Each row is a point on a landscape with many peaks, with its height.
From any point a climber steps to the highest of the 2 points nearest to it. It stops when none of these is higher. Distance is the straight distance between rows; heights are no part of it.
pumin: [206 180 141 124 182 119 152 183 182 130 177 129 115 143  98 154  91  85
 174 183 180 135]  (h 42.7)
dof: [166 119 150 143 156 154 123 156 154 142 155 137 101 120 143 140 109 135
 131 172 156 147]  (h 41.2)
nelat: [167 130  82  84 103 151 110  89 138 113  87 120 203 117 138 123 121 162
 119  53  96 130]  (h 58.5)
Zif: [123 121 110 118 108 131 115 120 156 136  89 144 177 113 145 144 136 149
 110  68 106  94]  (h 55.0)
bilu: [101  93  65  78 118 156 135  88 145 143 121 114 163 108  95 157 157 156
 120 127 154 139]  (h 63.3)
Bak: [ 75  94 105  89 124 131 117  61 149 111  74 121 112 176 113 140 127 146
 125 101 131 104]  (h 70.9)
vede: [126 178 140 173 170  95 125 157 165 101 136 137  88 160 134 147 111 116
 153 111 160 114]  (h 23.3)
fabus: [116  86  87  87 121 142 126  59 147 131  80 114 154 131 100 158 141 138
 177  95 177 134]  (h 67.4)
nibol: [121 131  92 113  79 144 110 115 109  89 136 130 178  74 142 108 147 177
 109 111  98 172]  (h 63.4)
Zivig: [ 80  60 135 112 139 175 134 123 125 150 121  97 130  95 137 140 119 153
 141 115  98 100]  (h 39.4)
levum: [196 169 129 102 124 106 166 168 166 131 194 132 157 150 112 127 123 112
 115 192 200 115]  (h 34.6)
Mer: [ 86 101 168 133  91 155 131 143  60 155 117 108 128  89 169 122 133 137
 135 123 100 139]  (h 25.2)
Zazi: [ 52  64 120  87  83 105 154  65 106 164 106  95 144 171 111 146 164 120
 163  97 134 157]  (h 54.5)
Sev: [147 105 138 159 109 147 104 141 130 126 154 127 117 105 157 126 132 161
  92 153 124 164]  (h 46.6)
sanut: [138 117 127  99 153 125  82  85 132 114  46 123 159 116 110 124 161 108
 166  85 115 102]  (h 3.0)
soz: [159 171 110 125  96 149 161 167 123 138 187 147 158 113 139 105  90 161
  59 150 117 110]  (h 21.5)
zago: [137 172 103 131 186 134 149 213 150 154 134 118 175 108 115 134 114 106
 115 159 141 125]  (h 59.7)
fitiz: [140 180 148 204 188  99 110 161 132 130  88 136 119 115 123 132  94  72
 143 163 112 160]  (h 43.3)
zat: [ 46  58 146  98 110  97 158  92  93 156 136  84 124 178  88 109 167  81
 149 110 128 122]  (h 46.3)
tidef: [192 174 174 136 143 117 131 131 143  94 143 153  71 161 135 142 107 110
 180 162 186 181]  (h 37.5)
laka: [ 88  59 110 138 151 137 151  90 144 141 142  93  97 121 121 138 153 135
 158 105 130 120]  (h 44.4)
Gilor: [115  91  90 107 118 148 124 128 159 136 184 109 128 125 119 168 144 169
 103 146 164 135]  (h 57.5)
foge: [137 137 129 159 142  93  99  96 144  84 128 144  89 115  98 115 168 125
 114 125 145 112]  (h 31.7)
tora: [193 143 168 118 118 112 142  97 118 115 167 140  39 174  96 142 135 106
 178 140 166 163]  (h 33.6)
gub: [109  91 146 148 129 139  82 112 103 131 108 115 133 125 196 100 135 120
 116 107  55 130]  (h 56.7)
bife: [182 125 123 134 157 139 125 132 165 130 196 118  66 152 111 143 125 123
 152 143 171 142]  (h 37.0)
megi: [129 148  87 118  92 133 141 155 131  90 172 130 213 100 145  87 151 177
  90 131 119 143]  (h 57.3)
Bufu: [129 134  96 105 131 148 163 185 144 114 182 116 187  99 137 110 128 164
 106 165 155 141]  (h 50.8)
mebis: [170 166 126 148 142  92 113 138 147  90 139 152 136 117 123  91 162 101
 116 152 164 125]  (h 36.4)
fetuz: [131 123 137 122 121 103  60 110 125 107  67 134 179  98 140 149 186 121
 130 109  95 120]  (h 4.6)
Ran: [ 71 114 127 112 145 113 169 150 122 139 132 105  78 167 165 162 104 126
 135 132 145 116]  (h 66.9)
viv: [107 101  93 125  89 164 111 117 119 136 171 126 125 123 143 144 127 191
  75 140 115 158]  (h 51.8)
zolef: [136 152 106 112 124 118 154 184 163 135 177 112 196 127 141  96 127 120
 111 203 190 111]  (h 42.8)
Kiv: [141 150  66  89 143 129 120 129 143 127 145 138 164 131 112  88 168  98
  88 151 160 100]  (h 64.7)
sabi: [125  63 187 163  91 130 138 116  91 137 153 106  86 136 163 116 121 141
 103 144  87 125]  (h 21.7)
goz: [136 161 132 150 156 126  58 170 147 126 103 148 157 106 131 130 126 132
  77 161 106 130]  (h 9.7)
Vezoz: [147 104  88  96 105 131 100  68 114  98  45 109 179 130 137 112 136 156
 153  78  92 160]  (h 60.8)
Kina: [ 81  64 192 140 118 110 151 123 103 152 152  91  92 171  97 115 157  95
 135 133 145  98]  (h 35.0)
muniz: [ 87 165 114 133 124 125 103 137 105  90  81 168 161  90 165 106  92 144
  90 138  77 122]  (h 35.3)
nel: [175 160 178 188 120 111  82 128 126 118 154 154  59 140 103 130 114  94
 171 137 152 118]  (h 28.6)
rumel: [ 95 131 135 134 134 110 134 137 126 106 154 116  64 176 127 153 142 146
 133 139 170 142]  (h 63.0)
lum: [156 155 137 167 124 134 166 186 152 133 153 149 156 102 145 134  73 155
  92 161 117 131]  (h 20.9)
Kiboz: [202 199 135 149 153 114 116 165 161 105 187 161 113 142  74  94  94  82
 182 165 180 119]  (h 35.5)
Zun: [192 171 197 125 175 141 158 156 161 136  95 140 102 170  87 167  78 107
 172 172 117 180]  (h 16.8)
kize: [138 145  78  71  74 168 118  83  77  94 122 131 213  71 115  92 129 178
 132  86  97 158]  (h 59.1)
vabi: [ 91 102 125 115  98 169  99 102  87 153 129 114 150 150 171 112 124 127
 121  70  64 121]  (h 50.4)
pizat: [105 167 122 166 200 121 141 182 137 155  98 121 132 125 133 149  98 101
 142 146 128 149]  (h 50.9)
lala: [184 152 142 169 110 103 161 163 112 106 137 145 151  85 151  88 112 134
  87 160  97 120]  (h 24.4)
teneb: [128 179 117 158 146  99 121 139 157  67 146 147  66 139  81 119 145 115
 155  96 162  83]  (h 27.7)
nebad: [ 81  88 134  96  80 176 128 109 103 129  97 116 168  73 126 140 102 179
 137 110 116 112]  (h 34.5)
bol: [158 113 207 168 142 122 114 131 125 137 162 122  49 175 103 121 105  87
 190 140 152 123]  (h 23.1)
teken: [199 180 131 165 162 110 124 148 167 103 157 159 132 128 117  76  73  66
 148 220 167 133]  (h 28.0)
Natuv: [140 133 128 125 115 119  68 136 151 108 108 138 181  99 120 132 188 144
  72 133 124 122]  (h 6.8)
bemo: [123 141 141 139 147 124 144 167 106 138 108 128 107 130 153 127 137 141
 105 119 110 121]  (h 50.1)
Nat: [217 187 141 114 158 118 179 145 151 122 141 172 100 157 129 130  51  91
 138 183 155 166]  (h 36.6)
favi: [128 159  93 127 175 153 123 166 152 167  88 144 180  88 131 129 112 103
 115 112 120 102]  (h 68.5)
tado: [119  88 103 149 154 115 137  81 131 134 182  90  64 150  82 132 168 110
 184 115 135 143]  (h 48.7)
bip: [187 164 153 132 143 120 174 151 128 111 115 155  84 165 169 117  82 132
 125 167 126 181]  (h 40.8)
nenu: [133 122 163 175 155 136  81 142 162 131 109 143 110 123 136 140 103 124
  97 158 106  95]  (h 13.3)
nudo: [113 154  75  77 155 150 136 158 134 150 124 125 142 120 119 144 154 112
 112 127 170 126]  (h 58.4)
rer: [ 97 103 146 116  99  87  80  48 113 131  69 119 130 158 110 135 175  93
 141  83 109 106]  (h 27.5)
mupe: [ 79 159 113 114 145 143 163 168 103 153  87 121 159 112 153 142 121 139
 147  96 109 133]  (h 56.4)
Vef: [ 78 128  96 106 112 181 122 141 111 126 144 141 119 113 154 139  79 171
  94 142 106 123]  (h 46.7)
bizet: [170 192 135 128 153  98 123 159 127  94 134 153  82 163 114 119 145 106
 141 149 188 159]  (h 42.9)
tegot: [134 118 183 153 138 107 175 145 118 110 111 118  60 168 154 118 101 135
 143 155 127 151]  (h 46.0)
Limiv: [108 167  97 115 134 160 140 162 128 137  88 142 216  76 134 137  77 149
 135 105 104 122]  (h 62.2)
gezek: [129  99  54  90  65 154 133  51 119 100 112 133 189  98  90 112 108 191
 114 101  85 156]  (h 56.2)
Nif: [134 127 144 159 125 132 114 149  83 118 112 133 143  76 182 102 126 139
 121 112  43 134]  (h 63.7)
Res: [170 163 123 131 199 138 122 185 167 127 164 115 141 129 100 114 133 102
 143 171 177 121]  (h 50.5)
mozap: [ 69 109 102  76 145 139 121 109 121 137 110 113 101 157 147 149 136 126
 135 102 152 107]  (h 79.2)
Pez: [150 129  98 129 104 128 166 119 149 144 165 155 150 100 148 110 126 142
  74 117 129  97]  (h 23.8)
netem: [175 142 152 163 153  78 128 137 111  93 100 156 115  77 159 113 135 106
 103 155  78 113]  (h 27.9)
muru: [152 165 166 196 159 111  91 157 124 164 121 156 101 130 133 149 115  86
 140 143 146 131]  (h 35.6)
Rim: [126 157  97 120 144 107 134 118 153 119  89 150 166 117 129 128 161 120
 137  80 154 100]  (h 51.2)
pelif: [138 148 155 146 156 142  86 139 122 167 132 135  90 145 101 148 146  98
 124 126 152 103]  (h 29.6)
gav: [134 114 130 170 158 136  90 129 160 104 171 113  56 145 111 126 131 119
 182 124 156 113]  (h 33.1)
Mov: [ 87  81 177 122  84  94  96  85 115 137  74 110 166 167 157 123 145 108
 131  67  80  99]  (h 33.0)
vasuz: [ 89  51 163 146  98 120 170 105 101 154 143  83 101 135 117 113 156 126
 118 121  91 115]  (h 27.0)
Meba: [ 92  91 145 115  91 149 133 126  98 123 107 124 124  76 129 138 149 151
 118 153 140 142]  (h 29.7)
leg: [141 127  67  91 110 135 146  92 113 154 135 144 136  99  93 112 172 106
  83 132 155 110]  (h 59.9)
sazi: [132 107 106 138  95 134 126 103  70 123 142 118 122  89 153  99 159 146
 102 109  48 145]  (h 69.9)
sedag: [ 88 102 123  88  79 130 139  85 117 147  72 134 158 115 138 164 139 142
 153  92 172 138]  (h 73.2)
vafu: [ 85  99 107  86  95 131 115  81 105 113  67 117 154 140 124 126 156 164
 120  95  94 141]  (h 64.6)
biv: [ 76 149 145 139 101 149 134 156  81  97 122 149 131  92 149 115  83 182
 103 137  74 114]  (h 40.6)
zupi: [137 161 108 129 138  95  98 136 113  82  84 171 143  84 164  97 150 109
  93 143 100 120]  (h 31.5)
saf: [119 110 157 140 122 134 125 136 117 188 155 122  99 165 145 156 132 100
 114 117 140 107]  (h 24.6)
Guge: [137 199 103 103 150 111 137 184 136 123 136 148 127 156 123 128 143 112
  97 157 175 137]  (h 50.6)
simi: [154 122  94  99 112 114 196 147 135 142 192 116 119 125 132 153 134 149
  84 128 144  99]  (h 25.9)
tor: [108 120 188 129 152 111 190 186 109 153 139  97  83 178 164 151  76 109
 167 147 131 135]  (h 54.7)
Pupig: [ 79  73 148  99  72 124 132  76 119 158  91  93 185 173 116 125 121 138
 134  61  89 110]  (h 39.3)
bunu: [111 102  80 138 134 112 109  55 131 124 146 129  96 118  48 119 188 108
 155 107 145 130]  (h 52.7)
dazit: [ 99 124 123 136 139 116  97  94 159 117 118 124 130 133 128 139 165 111
 167  76 159 119]  (h 46.8)
pog: [ 93  85 124  98  74 163 109  72 121 134 122  99 182 153 135 127 103 178
 128  58  53 138]  (h 44.9)
peve: [ 82 100 153 149 126 123  67  99 133 122 138 126  74 147 111 131 143  93
 177 101 158 105]  (h 39.5)
ges: [ 94  85  90 115  88  96 131  26 102 160  95 129 140 132 100 131 168 120
 141  94 107 160]  (h 59.6)
kor: [118 114 119 132 124 158 154 152 114 153 151 105 133 133 158 114 134 149
 102  80  62 108]  (h 45.5)
rar: [119 102 103 124 113 129 120  63 114 145 116 133 112 123 103 120 172 122
 106 120 118 130]  (h 56.3)
Bopes: [136 133 172 185 140 142 134 160 154 152 122 136 113 129 141 158  48 146
  95 171  98 122]  (h 17.2)
tedi: [175 123 226 130 167 150 145 139 145 126 139 128  69 189  98 150  78 108
 199 153 134 154]  (h 19.0)
Rubo: [113 110 178 162 100 142 158 159  61 156 128 127  99 112 165 123  82 138
 128 163  95 144]  (h 21.0)
Kofa: [166 154 118 101 138  89 175 160 161 130 195 124 113 140 104 163 145 129
 123 141 184  96]  (h 29.3)

Call two points neighbours if one is among the 2 nearest of the other. Go from one point of each pair to the other, from neighbour to neighbour, staying as high as possible. Name the lowest point that can't be avoided.
Kiv and ges: rar
mozap and sedag: vafu
zago and sazi: kor

For each start below, name the point where the climber stops.
gav: mozap
Pez: nibol
Rubo: Kiv
teneb: Kiv
